The views of a scene show one set of named points, each view turned or mirrored, shifted and resized as a whole, with a little noise and some points left out.
(in the rows, 128 means zero)

Scene 1
View 1
<41>: [116 131 133 146 116 124 112 126 103 114 129 106 135 149 147 119 129 120
 150 135]
<231>: [118 158 139 158 141 128 115 125  96 126 133 114 119 146 156 126 129 108
 161 140]
<207>: [ 90 114 148 139  79 134 128 120 120 113  94 137 158 172 161 124 140 126
 112 111]
<290>: [111 153 138 176 133 121 127 139 102 127 140 112 113 167 138 125 133  95
 153 127]
<70>: [105 135 131 149 123 130 116 141 107 117 132 115 139 163 130 112 131 115
 138 128]
<273>: [114 139 137 145 145 149 129 146 121 140 143 124 136 189 114 101 131  82
 149 118]
<99>: [105 155 144 139 127 158 117 139 105 125 151 104 130 162 138 102 120  92
 159 127]
<129>: [119 107 130 144  97 114 118 126 114 113 116 111 148 165 137 120 136 126
 135 125]
<262>: [132 122 129 144 126 113 107 120 104 116 122 107 141 141 145 122 130 134
 150 144]
<137>: [ 80 184 154 149 140 145 105 131  83 106 133 125 120 107 188 128 121 136
 140 148]
<25>: [120 177 148 140 181 147 110 121  97 136 131 137 122 128 171 124 124 109
 163 151]
<276>: [125 106 137 145  92 119 120 112 116 124 103 115 146 172 150 126 138 119
 142 122]
<53>: [138 134 120 156 141 100 103 129  96 117 138  98 128 136 137 123 131 131
 158 152]
<101>: [107 119 141 124 110 154 127 131 129 127 120 127 159 184 130 100 131  99
 135 114]
<105>: [113 133 122 151 144 121 116 150 111 124 139 121 141 166 112 105 136 114
 134 131]
<36>: [126 119 131 158 117 108 119 120 109 123 111 119 138 161 145 132 140 123
 142 128]
<89>: [127 142 125 169 152 111 118 140 103 132 141 113 122 162 124 119 137 105
 153 136]
<284>: [101 121 135 153  89 126 122 136 109 110 126 104 140 167 135 113 132 118
 134 120]
<44>: [109 137 132 147 101 137 111 141  99 108 154  81 130 159 124 101 120 110
 158 130]
<12>: [115 136 137 164 115 116 121 126 104 121 122 113 128 159 148 129 133 114
 145 128]
View 2
<262>: [ 92 116 111 152  90 134 136 129  91 151 114 153  86 167 108 138 152  79
 117 147]
<290>: [ 89 102 111 127 132 109 123 141 116 145 113 162 144 174 150 112 148 110
 131 131]
<36>: [ 99  99 119 135 101 116 127 113  92 136 100 146  96 167 123 120 129 103
 126 135]
<284>: [108  77 121 131 139 120 133 127  82 142  91 138 110 160 120 107 130 102
  95 144]
<12>: [ 97  99 121 137 121 108 128 130  99 137 103 152 114 167 127 116 138 102
 122 131]
<44>: [ 99  81 108 146 151 140 138 149  93 162 109 157 134 168 129 110 159  91
  84 155]
<89>: [ 78 113  98 121 111 128 116 132 115 157 119 162 136 178 150 121 145 105
 133 146]
<25>: [104 160 102 138 125  98 140 152 136 144 176 171 118 157 115 145 166  94
 158 126]
<137>: [110 152 137 128 140  71 150 191 120 144 142 143 110 131  98 134 177  78
 124 119]
<276>: [114  80 120 148 115 120 133  99  79 126  92 148  91 168 109 116 120 107
 118 133]
<53>: [ 75 124 106 140  88 138 125 142 103 160 113 155 106 171 126 133 160  80
 120 150]
<101>: [137  79  97 125 164 134 137  98  86 140 130 148 109 159 114 112 108 122
 114 153]
<129>: [107  83 116 133 117 127 129 111  79 141  93 136  92 164 114 115 124 100
 104 148]
<207>: [137  80 132 120 144  94 139 105  74 119  94 124  80 146  94 107 104 112
 113 126]
<41>: [104 102 116 145 125 121 136 135  93 148 113 152 106 161 114 123 146  91
 111 142]
<99>: [116  98  99 139 168 127 142 142 112 153 144 167 144 164 127 115 151 106
 115 145]
<105>: [ 94 108  95 105 129 137 118 127 101 165 125 143 119 160 138 115 127 106
 120 160]
<231>: [ 97 130 114 146 115 106 136 142 116 140 135 164 117 167 122 133 157  95
 139 129]
View 3
<41>: [137 105 135 110 155 152 149 162 111 117 122 121 147 145 131 132 128 157
 115 170]
<284>: [132 110 139 106 171 149 168 153 109 113 120 121 140 135 143 113 130 163
 100 164]
<290>: [135 103 139 100 135 121 183 152 119 106  94 111 142 140 108 148 124 170
 129 166]
<101>: [140 131 139  69 166 147 149 151 125 103 112 136 105 117 155 109 139 159
 121 163]
<129>: [136 116 137 115 171 153 151 154 116 119 125 141 139 130 141 126 140 170
  94 166]
<99>: [134 110 140  70 130 142 170 169 120  87 107 104 134 134 131 131 121 145
 145 166]
<53>: [126 110 126 126 119 146 158 164 128 114 131 137 179 131 115 166 133 167
 115 173]
<262>: [134 115 129 124 137 161 137 173 127 112 137 145 167 139 126 158 139 163
 109 175]
<25>: [142 115 126  90  95 130 124 166 124 121 110 124 153 158  99 167 124 148
 184 179]
<273>: [136 128 140  63 134 123 179 147 135  94  94 128 113 109 132 134 131 166
 139 159]
<70>: [131 118 133  96 147 140 167 153 115 115 119 126 144 127 134 128 127 161
 122 166]
<12>: [141 105 137 112 154 137 159 154 116 117 110 124 142 146 117 142 131 170
 113 168]
<105>: [125 129 128  93 133 129 175 143 125 119 118 135 151 107 135 131 130 168
 122 162]
<207>: [150 119 138 106 198 150 126 141 101 139 117 135 109 148 148  97 135 164
 107 169]
<44>: [122 101 140  95 142 159 188 174 118  86 122 106 158 127 142 126 123 151
 111 161]
<137>: [139  99 123 107 119 143 123 165  87 144 126  94 170 178 111 133 103 133
 175 183]
<276>: [147 113 140 114 179 156 138 159 122 112 117 145 125 143 135 134 145 172
  93 169]
<36>: [146 118 137 116 163 142 136 151 123 123 112 146 133 143 124 144 142 175
 110 169]
View 4
<44>: [122  82 180 128 117 186 104 113 164  95 146 146 131  73 136 166 138  95
  51 174]
<276>: [106  92 194 111 139 174  71 148 106  99 148 104 107  88 118 121 186 117
 103 132]
<89>: [119  86 156 139 161 161 100  96 166 133 178 129 106 109  93 167 136 156
  91 146]
<70>: [110  96 166 133 137 149 106 116 149 101 141 134 108  95 134 154 156 121
  90 153]
<36>: [114  92 185 128 149 155  76 118 132 112 160 112 107  95 119 128 175 128
 109 117]
<129>: [ 96  84 195 123 135 161  84 136 125 100 147 126 115  81 140 123 177 124
 101 131]
<273>: [100 100 133 124 140 164 125 135 145 113 137 144  85 116  92 182 139 157
  85 191]
<231>: [154 123 153 137 153 153  90  91 160 112 158 106 102 108 104 158 140 103
  80 134]
<137>: [183 171 143 150 142 106 100  71 173  76 127  91 101 113 157 152 146  47
  82 122]
<101>: [ 85 107 154 108 123 160 116 168 111  91 114 133  86  96 123 147 164 137
  95 173]
<53>: [134 103 183 139 154 157  92  87 163 135 181 132 120  79 131 134 124 112
  72  98]
<105>: [ 92  95 153 135 145 141 119 108 160 118 146 152 105  94 138 155 138 151
  94 144]
<12>: [127  95 179 135 145 155  81 107 147 105 157 109 114 101 114 148 172 116
 100 140]
<99>: [135 119 144 126 127 169 118 120 157  95 134 131 101 102 114 179 132 103
  62 185]
View 5
<262>: [ 82 142  98 178 154 146 164 124 126 125 126  99 111 142 120 106 138 127
 164 167]
<36>: [102 131 108 163 150 156 136 121 154 136 107  98  78 124 103  91 110 138
 163 137]
<70>: [134 117 119 161 151 162 123 107 111 129 112 125  76 102  92  91 145 131
 163 143]
<290>: [147 126 141 164 141 135 106  85 128  94 119  96  45 107  85 114 131 115
 168 148]
<129>: [102 126 103 149 158 181 149 124 130 141 108 110  78 113 107  70 120 160
 168 131]
<101>: [138 103 123 142 165 180 141 128 124 143  58 130  72  87  67  59 162 153
 133 140]
<41>: [110 131 115 164 155 158 140 116 111 113 119 106  94 124  93  95 148 136
 176 148]
<12>: [114 122 118 169 143 146 118 118 136 111 107  94  77 129  79 102 120 121
 175 132]
<284>: [125 119 119 142 156 183 136 113 110 122 111 114  70 109  93  70 132 162
 183 125]
<44>: [136 133 136 141 164 174 147  90  77  89 131 113  68 105 107  93 172 155
 182 162]
<53>: [102 144 106 189 145 134 147 100 122 120 149 102  97 132 130 123 137 116
 167 176]
<25>: [128 117 124 218 132  95 111 123 126  96  96 101 116 142  48 149 172  57
 150 168]
<105>: [145 114 118 172 144 147 125  93 119 149 119 137  72  83 115  97 147 125
 145 157]
<273>: [171 106 143 150 154 147 120  92 131 121  73 123  39  75  78  99 170 126
 116 166]
<207>: [117 103 104 141 154 190 120 145 122 146  79 124  90 111  54  49 120 161
 187  89]
<89>: [139 129 128 174 138 129 119  83 135 120 129 108  59 102 117 120 136 110
 149 170]
<231>: [124 127 129 181 142 127 120 105 124  94 115  93  82 128  75 125 145  99
 167 155]
<137>: [118 111 115 211 127 126  97 127  79  90 129 114 145 152  29 127 158  77
 221 118]
<276>: [ 92 127 108 146 163 176 150 137 148 128  88  92  73 124  89  69 116 161
 162 131]
View 6
<101>: [ 78 114 143 116 125 159 100  87 178 111 127  98  92  99 147  87 146 102
 147 106]
<41>: [108 160 160 115 115 149 132  89 158 114 127  97 120 126 136 104 110  95
 152 138]
<105>: [ 92 143 148 125 126 173  99 102 188 119 152 105 138 127 124  91 110 121
 139 134]
<290>: [111 151 141 138 111 169 131 124 156 115 158  88 122 159 125  74 126 101
 151 143]
<273>: [ 87 105 136 141 118 178 108 113 190 116 147  97 105 136 110  66 138 109
 139 114]
<89>: [106 144 144 141 116 167 123 111 176 115 159 102 145 156 112  87 103 103
 139 144]
<70>: [101 153 153 117 119 164 115 101 171 118 141  95 122 122 136  94 124 112
 146 133]
<207>: [ 77 144 149  97 133 133 100  96 138 101 131  85 102  86 201 100 141  99
 172 121]
<25>: [ 98 144 170 179 124 147 149 115 143 109 122 102 100 143 102  59  49 115
 176 142]
<12>: [103 154 148 124 117 149 127 106 148 109 145  92 127 140 150  95 119  91
 157 143]
<262>: [108 163 167 120 118 135 132  74 161 108 119 109 139 132 134 120  80  81
 148 147]
<284>: [104 161 148  98 114 158 115  95 164 118 137  87 120 115 160 104 146 104
 148 134]
<231>: [110 154 156 147 115 154 142 112 147 114 137  92 115 149 122  79  95 101
 160 144]
<53>: [122 174 164 128 110 148 142  80 165 116 129 112 154 154 114 116  77  84
 141 156]
<36>: [ 95 146 143 121 122 138 119  99 155 103 144 101 139 131 158 112 109  81
 154 141]
<129>: [ 96 150 147 101 121 145 110  82 164 110 135 100 133 114 166 116 130  88
 148 134]
<99>: [109 140 156 136 107 174 133 104 173 123 123  88  85 132 105  70 132 112
 148 124]

In a view up to two points have been moved. Name them for each view, in the order of its rows, or write none.
view 1 -> <262>
view 2 -> <231>
view 3 -> <41>, <36>
view 4 -> <89>
view 5 -> <12>, <207>
view 6 -> <53>

Scene 2
View 1
<8>: [ 84 127 175 106  90 119  86 112 168 177 101 108 101 188  72  80 168 164
  86 195]
<27>: [155  99 185 106 117 115 121 129 132 134  70 123 135 212  98 141 205 152
 118 214]
<236>: [130  93 165 114  95 125 111 125 128 145  85 111 154 195  97 101 188 172
 106 173]
<23>: [143  81 139 102  76 127 142 108  87 130  69 129 222 168 113 145 202 171
 100 170]
<14>: [142  63 151 122  62 123 111 102 128 136 101 137 160 169  89 124 202 184
  95 151]
<251>: [114 153 239  97  89  64  88 113 216 134 103 136 145 188  62 164 210 165
 103 213]
<75>: [133 111 182 104 104 111 114 121 146 144  83 116 134 204  88 129 195 156
 100 213]
<68>: [ 73 115 157 110  41 114  86  79 171 177 122 131 144 147  61 103 178 180
  63 164]
<288>: [141  65 146 124  72 128 114 106 126 150  98 133 127 185  82 123 193 168
  82 184]
<24>: [ 74 107 162 114  17 103  75  53 186 177 133 157 144 118  57 132 194 182
  60 154]
<81>: [103 132 186  94  66  93 108 106 170 153 102 129 157 179  63 149 191 158
  63 214]
<297>: [119 112 166 104  98 121 103 104 140 157  79 121 149 177  99 118 194 160
 116 187]
<103>: [ 78 128 179 107  71 110  80 101 183 176 118 115 109 180  57  86 172 171
  70 187]
<173>: [132  85 145 110  64 123 131 118 117 141  94 121 165 195  75 127 184 166
  58 194]
<278>: [102 123 164 100  97 125 103 121 139 165  87 104 131 197  83  90 172 160
  90 202]
<240>: [100  95 157 116  43 111  91  73 166 169 117 149 130 147  62 136 193 171
  65 180]
<255>: [194  31 148 137  85 127 136 132 101 117  95 132 129 220  87 139 208 170
  83 186]
<298>: [127 129 169  91 113 119 118  93 131 158  57 136 161 165 115 169 205 141
 134 224]
<113>: [157  77 206 135  84  94  98 141 176 121 124 119  92 231  53 107 200 184
  79 182]
<40>: [138  94 179 117  97 112 104 119 146 138  93 119 128 196  88 116 198 172
 111 182]
View 2
<75>: [ 79 156 119 151 104 152 134 157 171 154 124 110 141 138 140 105 118 145
 146  94]
<103>: [106 208 114 103 164 173 117 134 196 180 173 115 124 121 111 108 130 142
 124 113]
<27>: [ 69 140 116 165  92 144 150 166 163 147 105 106 155 147 141 109 112 148
 150  92]
<23>: [ 97  87 146 110 127  88 163 110 148 136  54  90  97 133 115 127 121 179
 188  33]
<240>: [110 179 100  99 189 164 165 124 196 194 130  99 104 141  96 110 142 129
 163  78]
<81>: [ 95 178 121 130 147 181 123 141 190 190 120  98 101 121 134  87 116 131
 172  84]
<288>: [ 90 151 118 115 130 126 184 142 166 165 130 121 128 149 106 117 140 153
 164  91]
<113>: [ 99 185  94 124 122 183 170 203 136 159 149 125 154 138 117  95 132 178
 159 147]
<297>: [ 88 149 115 133 133 134 131 127 181 147 115 100 141 137 125 122 116 144
 134  75]
<8>: [ 96 198 121 111 140 159 113 133 194 164 175 120 140 126 119 115 122 140
 111 111]
<298>: [ 63 129 110 176 119 141 125 124 196 158  81  89 139 151 146 117 108 115
 142  40]
<24>: [127 186  90  75 229 167 168 109 197 204 128  93  95 138  81 117 144 138
 167  70]
<236>: [ 92 144 126 115 120 125 140 142 159 133 124 110 138 135 120 127 118 171
 139  94]
<40>: [ 92 155 109 132 124 150 148 159 160 148 121 110 151 140 120 115 120 162
 142 100]
<255>: [ 81 121 123 127  88 111 222 179 128 148 111 129 141 162 109 115 141 172
 189 102]
<173>: [ 90 147 148 107 112 119 166 138 163 168 122 117 102 129 121 103 130 157
 184  84]
<14>: [106 136 111  97 153 128 179 137 152 150 104 103 126 144  99 124 136 175
 169  78]
View 3
<23>: [ 62 139 114 114 148 117 131 144 177 102 142 132 122 131 111 103 145  95
 108  79]
<14>: [ 64 128 131 127 161 131 139 139 138  95 120 121 115 141 133 124 146  96
 123  81]
<240>: [ 76 111 109 113 162 144 149 124  92  93 124 126 115 134 139 141 132  85
 131 103]
<278>: [ 82 115 121 136 143 128 126 155 124 107 146 142 114 125 175 131 126 111
 104 110]
<8>: [ 79 106 126 135 145 142 132 149  96 104 141 136 111 124 187 139 121 109
 108 116]
<27>: [111 115 130 130 152 129 103 156 152 117 129 136 113 127 143 124 137 124
 114  95]
<288>: [ 84 122 125 140 166 127 132 137 134  95 120 133 118 136 146 141 140  98
 121  90]
<113>: [107 110 148 140 151 131 132 165 116 104 105 120  85 142 173 148 152 122
 141  87]
<236>: [ 73 124 133 134 147 129 127 155 144 103 132 129 115 130 157 121 139 111
 108  92]
<255>: [ 97 131 135 151 173 111 122 149 175  95 107 136 111 147 135 142 159 106
 132  73]
<68>: [ 61 111 109 108 153 149 156 126  78  93 133 123 113 130 152 136 127  85
 124 110]
<298>: [105 113 112 107 151 139 103 139 143 123 148 139 130 115 118 109 122 111
 100 105]
<297>: [ 82 116 124 121 151 139 119 144 132 111 138 133 122 124 146 119 129 110
 105 100]
<24>: [ 60 115 109 103 162 152 165 116  75  88 122 115 115 138 133 138 135  75
 135 101]
<251>: [124  92 119  87 130 147 122 159  89 128 129 117  84 123 141 118 136 126
 134 106]
<103>: [ 79 105 121 125 145 143 145 144  81 100 138 131 104 128 180 140 125 101
 120 115]
<75>: [104 111 123 127 147 129 117 155 134 114 135 138 109 127 154 128 135 116
 116 100]
View 4
<23>: [107 114 177 163 147 137 159 100 124 114 148 121 127 106 135 135 147 169
 111  99]
<278>: [145 126 128 124 124 128 142 124 123 122 150 115 105 102 147 136  84 111
 109 129]
<251>: [189  79 113 137 145 114 160 151 149 110  94 134  72  54 117 117  93 143
  97 141]
<103>: [165 111  98 113 125 142 163 123 137 105 130  99  73 100 135 150  75 100
 111 136]
<40>: [159 105 153 121 129 119 154 119 144 127 137 117  99  91 152 136 104 137
 117 118]
<240>: [149  93 104 131 122 155 191 102 146  99 124  99  82  93 130 169 119 131
 120 139]
<14>: [139 102 162 129 132 138 177  99 149 116 138 102  98 110 144 157 133 149
 123 104]
<297>: [146 121 139 133 128 133 145 128 135 118 136 111 116  86 146 137 115 137
 110 129]
<173>: [122  94 146 142 133 132 170  93 124 123 155 130 103 112 136 144 103 137
 115 114]
<81>: [149  90 109 146 139 131 170 121 129 107 121 133  86  83 118 133  94 132
 105 136]
<298>: [139 116 132 155 123 126 136 135 129 119 131 132 146  62 141 125 132 159
 110 145]
<288>: [142  95 147 122 117 131 175  96 143 126 151 115 106 106 154 156 114 136
 128 120]
<255>: [140  75 187 122 120 105 179  79 149 151 163 139 117 111 169 147 119 155
 133 104]
<236>: [145 120 160 126 134 127 148 117 137 125 146 109 106 106 151 136 106 134
 113 110]
<68>: [142 114  99 132 131 163 180 111 137  92 127  87  70 105 123 165 106 114
 111 132]
<113>: [186  74 155  98 129 102 175 112 159 138 133 124  69  99 156 141  76 123
 120 110]
<24>: [149  96  96 131 127 171 205 100 154  82 113  77  68  99 120 181 131 133
 121 134]
<8>: [161 124 107 111 119 138 148 129 133 114 139 102  88  99 147 145  76  97
 112 136]
View 5
<288>: [162 113 175 140 145  87 145 114 146 155  61 105  96 104 128 105  73 150
 153 121]
<240>: [158 133 202 118 133  71 104  48 132 126  59 107  92 139 107 109  35 129
 136 110]
<40>: [137  97 181 122 129  86 147 131 118 181  73 123  88 115 126 119  95 122
 129 113]
<75>: [133  86 170 129 134  87 148 133 102 151  63 149  90 121 120 122 110 119
 127 125]
<113>: [172  73 188 113 120 115 180 105 127 200  97 143  84  97 113 113  88 124
 134  49]
<23>: [131 144 157 160 106  61 129 132 126 155   2  96 113 123 199 125 112 167
 149 173]
<14>: [153 134 178 135 117  72 130 105 145 184  51  85 105 114 153 109  74 155
 143 126]
<27>: [133  91 163 133 123  91 163 165 108 151  66 143  91 104 124 139 117 122
 126 135]
<173>: [154 108 167 157 139  87 150  95 129 136  29 126  99 120 161  98  96 159
 156 123]
<103>: [136  84 205 106 170  83 108  53 103 156  78 138  90 153  91  73  71  98
 135  87]
<255>: [180 108 156 159 123 105 189 158 167 169  59 104  94  64 157 126  94 175
 161 117]
<8>: [126  79 193 112 183  82 111  85 100 164  82 138  92 149  87  69  87  95
 134 105]
<81>: [140  98 195 124 115  81 128  64  98 114  47 163  88 149 124 128  80 114
 122 105]
<251>: [128  93 205  90  72  83 137  79  63 141  75 180  76 147 105 170  85  82
  85  81]
<278>: [122  80 178 134 174  83 125 113 100 155  61 142  97 141 116  81 113 114
 142 123]
<24>: [163 156 219 108 125  58  81  17 137 135  54  81  95 151 106 100  11 133
 134 105]
<298>: [110 118 171 124 117  61 122 159  95 111  42 137  93 131 118 155 106 115
 111 184]
<68>: [141 122 207 118 154  64  85  30 116 148  53 108  98 161 116  75  50 122
 141 107]
<236>: [131 104 173 136 141  77 135 131 116 189  58 116 103 125 145  94 110 136
 142 133]
View 6
<14>: [142 123 164 158 146  89 127  89 102 107 171 142 139 141  94 123 143 123
  63 137]
<8>: [104 125 140 118 139 122 158 135 127 159  67 146 141  91  83 100 123  98
 136 124]
<298>: [166 100 143 142  49 122 124  85 142 160 116 162 139 171 131  94 102 181
  99 202]
<68>: [ 64 129 159 121 148  94 143  72 108 153 106 152 190 115  56 103 149 105
 112 141]
<27>: [174 106 149 153  96 135 147 140 142 126 120 150  81 158 142 112 108 131
  93 152]
<297>: [149 115 139 140 102 113 129 114 125 134 116 146 133 127 106  98 120 136
 105 155]
<236>: [153 119 132 156 118 117 131 128 104 110 127 132 117 129 106 111 127 111
  99 132]
<240>: [ 89 121 187 125 156  89 152  67 131 163 129 170 175 131  73 119 140 124
  91 153]
<81>: [ 77 120 159 124 110 129 161  89 140 153  93 174 136 176 107 106 135 113
 109 164]
<75>: [144 110 146 144 106 134 152 131 137 135 104 152 102 151 125 113 116 119
 104 149]
<23>: [167 110 129 185  80 115 104  73  69  90 177 127 138 188 106 117 138 148
  74 161]
<173>: [133 103 151 169 128 131 152  91  79 120 130 138 136 176  99 142 133 110
  95 144]
<251>: [ 61 141 162  96  95 115 162 114 209 142  91 194  93 172 134  70 137 109
  92 175]
<278>: [133 113 128 138 115 136 150 131 110 136  80 139 130 118 100 105 120 107
 131 134]
<103>: [ 73 127 155 110 150 115 163 115 133 162  72 153 153 101  77 101 134  91
 129 126]
<24>: [ 59 133 195 114 167  65 140  45 132 161 145 171 202 120  51 112 156 125
  81 153]
<288>: [153 104 171 154 151 112 152 106 110 134 141 140 131 139  99 144 128 123
  86 131]
<40>: [144 122 153 141 128 113 147 131 137 120 126 147 103 133 117 112 125 115
  89 136]
<113>: [112 125 180 134 182 121 183 156 160 114 119 155  70 138 125 132 137  69
  80 110]

In a view up to two points have been moved. Name them for each view, in the order of its rows, or write none.
view 1 -> <24>
view 2 -> <23>
view 3 -> <68>
view 4 -> none
view 5 -> none
view 6 -> <298>
